Points on a hilly landscape, in no order, each with its height.
A climber steps from a point to the highest of its 2 nearest points, and stops where none of them is higher. Distance is the straight distance between rows; heights are no part of it.
kopus h=17.4: [106 121 112 181 145 126 127 170 134 186 108 136 101 112 110  91 136 170
  92 117 113]
Dab h=36.0: [134 164 147 130 112  87 106 149 146 100 180  95 177 213 163 158 116  75
 138 100  99]
vem h=24.6: [109 123 120 142 148 141 148 117 144 149  85 155 113  73 123 128 138 173
  94 126 138]
fepa h=12.1: [ 88 134  97 139 176 137 136 165 154 161  87 120 102  44  86  80 188 187
 161 155 103]
torad h=38.9: [144 156 125 114 120 118 140 115 105  96 113 142 101 141 129 159  98  89
 105 121 135]
Vub h=35.1: [122 115 135 142 176 174  99 153 145 145  78  63 147 132 136  75 144 203
  84  69  82]
bem h=38.6: [127 158 170 102 123 160 119 125 137 117 131 113 130 131  95 143 128 120
 127 100 111]
Bodib h=56.0: [126 140 113 122 109 107 139 110  77 110 113 140 107 124 108 135 115  65
 131 172 151]
Gurud h=15.5: [ 71  88  99 155 138 112 143 108 103 135  78 186 115  72  80 110 185 152
 179 150 131]
pogu h=44.5: [114 149 158 107 119 162  98 141 138  93 106 114 120 167  93 156 147 128
 135  54  88]
kure h=56.1: [131 170 120 124  97  91 131 153 105 142 181 132 124 142 139 129  64  72
 127 182 152]
toz h=30.5: [161 148 141 106 137 127 124 128 119 102 132 129 112 145 152 166  68 112
  76  89 131]
nazo h=7.1: [111 132 144 150  98  91 131 155 122 170 175 129 123 177  97 129 157  72
 160 142  86]
kubep h=50.6: [163 165 148  59  93 131  95 127 120  95 171 100 148 180 137 178  84  91
 137 123 133]
teki h=36.5: [131 131  94 165 135  81 109 141 136 133 134 130 140 184 197 122 133 134
  84 120 163]
lagu h=14.8: [166 132 138  67  91 146 152 102 138 128 127 174  99 118 124 173  81 117
 134 116 104]
pafu h=28.1: [122 146 119 123 151 168 115 180 134 142 118  81 113 113 116  96 160 165
 118 147 134]
pagi h=22.8: [116 129  83 145 110 114 135 155 113 148 127 192  86 117 126 124 106 134
 131 151 183]
tatad h=15.2: [ 89 137 114 134 157 138 160 150 141 150 110 147 102  35  58  98 174 155
 194 165  98]
Basef h=35.3: [133 123 117 102 123 149 125  89 147  93  78 164 128 126 149 166 143 147
 100  82 141]
fikiv h=38.1: [151 110 114 173 137  72 131 146 121 141 145 137 145 118 165 117  87 117
  99 163 164]
Femo h=21.1: [111 122  90 174 154 133 120 179 111 172 104 100 104 146 141  64 132 171
  79 130 128]
gafa h=4.8: [101 101  99 111  99 161 184  83 125 111 106 201 107  82 108 115 164 148
 225 170 144]
Bir h=7.4: [ 91  78 118 160 128  99 120 142 126 186 136 156 107 125  68 114 190 137
 139 132  78]
bolob h=46.2: [146 140 128 177 156  83 108 157 135 140 152  83 165 180 196 111  96 109
  70 105 116]
Zivup h=29.8: [153 145 152 143 148 134  71 153 118  62 159  47 168 186 175 126  86 134
 110  71 130]
fifeb h=40.9: [138 156 127 136 109 126 124 173 126 159 156 145 100 157 126 137  93 120
  94 126 133]
bib h=11.4: [173 118 164  76  81 160 142  96 135 136 166 151 125 149 115 173  93 101
 148 118  93]
kov h=35.2: [162 150 124 116 139 109  86 138 121  73 151  75 163 194 198 147  98 128
  94  96 143]
teg h=14.1: [115 120 145 166 156 126 123 149 131 169 122 123 112 117  78 109 154 134
  87 107  86]
ziri h=55.2: [147  83 129 151  99  82 129 100 146 156 174 145 160 146 151 152 133  97
 128 146 140]
zutu h=33.5: [122 136 156 112 120 152 135 131 139 152 150 125 115  99  81 129 125 125
 139 150 124]
mivap h=28.3: [125 137 173 103 121 141 135 122 105 145 160 101 124 118  65 122 137  78
 144 158  98]
mino h=29.0: [130 108 146 103 109 163 149 102 165 145 135 146 123 110  98 151 158 141
 165 142 125]
Fal h=28.7: [127 148 117  85 109 165 176  77 162 111 109 165 117  56 130 128 132 140
 197 168 142]
Natu h=16.8: [ 99  95  96 178 125  86 122 162  86 141 140 197 114 108 106 106 127 136
 159 158 174]
zur h=36.3: [129 137 118 152  95  96 132 155 149 164 154 176 110 181 146 147 118 106
 110 124 126]
Kepil h=8.3: [100  78 101 126 106 119 152 111  86 113 127 214 117  91  91 107 149 143
 237 167 165]
Foton h=37.6: [119 124 140 140 167 148 104 122 149 131  77 111 157 132 147 117 126 183
  69  53 101]
zak h=49.0: [121 170 121 164 116  58 137 161  95 145 169 117 152 118 142 101  70  67
 139 194 154]
gunin h=64.1: [148  96 143 131 147 134 107 107 142 119 128  88 156 110 158 135 128 145
  99 131 167]
Melir h=45.3: [150 101 109 152 157 146 123 126 112 128  84  89 125 155 187  74 105 165
  54 114 135]
Sabiz h=18.7: [145 136 134  53 100 166 170  75 147 103 107 161 103  92 130 170 116 120
 155 122 122]
Tud h=39.1: [117 123 129 136  99  96 134 132  94 151 172 160 114 112  95 121 103  78
 184 178 140]
Vigos h=24.7: [123 127 102 147 155 179 131 166 133 146  91 101 111 117 157  65 132 191
  96 133 128]
lura h=51.9: [150 123 111 172 157 122 110 149 118 124 118  74 135 184 199  86 100 133
  67 115 129]
kup h=23.1: [107 117 149 104 132 150 133 118 120 137 147  91 134  96  47 109 175  95
 176 177 101]
teb h=10.8: [ 78  86 100 155 123 126 149 118 101 162 110 192 100  92  46 102 196 144
 216 143  86]
zaz h=33.3: [138  94 120 167 143  86 142 109 108 149 133 168 126  88 153 130  98 126
 103 140 152]
bora h=46.4: [139 100 141 130  89 114 147 104 129 148 172 162 129 140 122 148 125  89
 156 163 138]
Rapok h=21.4: [146 140 147 124 170 161 144 117 136 117  91 103 117  75 144 114  95 157
  89 113 122]
Dufot h=41.5: [149 151 102 151 140  80 119 149 152 111 155  90 164 199 218 143 105 117
  86 114 145]
guk h=10.4: [107 124 136 153 139 108 122 154 115 180 151 133 105 140  74 114 164  99
 135 141  96]
liba h=16.5: [130 141 133 142 155 134 137 143  99 126  86 103 102  85 117  91 118 130
  87 143 133]
Mivu h=22.4: [131 148 159  69 107 196 174  92 192 129 129 138 145  74 122 138 168 148
 206 136 101]
zarit h=26.1: [118 136 133 153 148 100 123 122  96 110 115  90 131 141 110 128 153  82
 100 142 129]
Tepev h=40.6: [160 111 130 145 153 136 102 117 132 129 107  97 148 149 186 111  92 189
  54  69 124]
tufi h=18.5: [ 94 134 136 105 136 155 168 119 132 152 128 134 115  70  61 113 171 133
 198 174  99]
pivez h=40.0: [117 130 141  84 127 172 150  86 165  91  85 116 151 107 133 157 182 144
 167 109 119]
gako h=41.4: [162 181 160 102 112 102  91 141 131  85 187  77 166 190 162 160  74  86
 124 113 119]
nul h=33.2: [120 133 138 157 133  74 128 114 113 125 149 103 152 173 139 132 152  60
 121 160 125]
lote h=43.1: [122 132 107 182 145  67 132 167 100 141 157 103 156 128 166  89  91  94
 118 179 152]
memi h=52.2: [149 142 144  96 116 148  95 135 150  75 134 122 141 169 129 170 120 145
 123  58 116]
Rera h=24.0: [137 133 104  58  86 158 182  82 125  93 119 181  90  91 110 152 113 124
 185 174 151]
vubap h=55.1: [146 100 138 144 126 105 115 105 142 137 141 119 141 135 140 150 134 113
 103 123 144]
fum h=33.4: [102 142 135  95 143 171 164  89 148 106  87 145 116  69 103 133 173 142
 176 144 131]
kop h=25.2: [163 135 158 105 158 162 120 118 127  83 111 103 132 111 152 144  63 146
  79  80 115]
nafif h=29.9: [136 122  95 121  83 111 126 141 122 145 138 192  88 157 132 156 134 111
 122 136 163]
vafa h=20.3: [ 82 113 109 154 144 122 161 108 153 146  74 188 119  57 104 112 170 184
 145 132 120]
Fovu h=58.0: [155 153 147 119 136 138 105 159 129 141 173  71 134 136 154 109  63 133
  94 147 151]
gem h=65.0: [162 134 141  64  85 141  85 136 128  80 171 134 138 190 153 184  93 130
 141  73 132]
sokov h=45.8: [109 146 115 101 156 181 128  97 156  86  64 111 135  95 144 139 185 165
 124  99 133]
tek h=32.0: [108 133 132 134 167 160 120 142 151 136  86  82 128 113 119 102 179 168
 105  96 106]
muv h=64.6: [155 172 132 111 116  99 113 147 108 124 172  88 137 135 165 119  56  87
 101 173 156]
lov h=38.5: [104 120 125 145 137 119 139 113  84 117 113 117 123 103  95 111 149  90
 132 173 155]
vuvum h=44.1: [139 126 146 130 114 100 102 125 135 127 165 108 157 194 152 158 137  89
 124 118 128]
Firig h=6.8: [ 98  68 104 155 111 105 137 132 101 161 130 171 108 128  56 112 194 109
 183 159  91]
Sutot h=42.8: [154 118 131  74 100 162 118  88 138  87 106 148 126 149 141 193 121 147
 130  76 122]
vuvap h=29.4: [113 109 100 141 141 139 127  90 144 135  61 148 129 115 154 131 144 173
  75  89 139]
vizi h=47.9: [131 163 140 126 106 116 136 153 107 159 161 142 100 135  97 113  92  82
 130 161 139]
Nagot h=56.8: [146 122 152 114 149 151  91 117 142  85 127  77 159 143 161 132 130 159
 100  85 152]
lof h=12.2: [106  89 106 144 105  89 132 141  72 132 164 205 127 112  98 114 130 118
 215 177 184]
tekek h=32.1: [115 127 104 174 141  86  92 147 133 131 112 104 154 204 167 122 160 130
  70 101 126]
Mifem h=51.2: [127 149 130  99 144 176 109 120 160  87  91  82 145 136 142 137 146 169
 127  80 157]
Kor h=25.8: [154 124 168 139 148 121  75 133 127  79 158  84 175 154 155 151  87 147
 100  53 101]
bigi h=25.3: [144  91 144  95  98 174 186  69 171 143 123 156 149  99 111 148 160 147
 199 132  97]

For each start below, name the point where the climber stops.
teb: gem
fepa: gem
Femo: lura
Sabiz: gunin

Call two points neighbours if one is among the 2 nearest of the other. Go from one point of each pair to the other, from neighbour to neighbour, staying as high as possible. Name the lowest point that can't be avoided.
ziri / muv: Tud
zutu / Bodib: zarit
lura / gunin: Kor
ziri / gunin: vubap
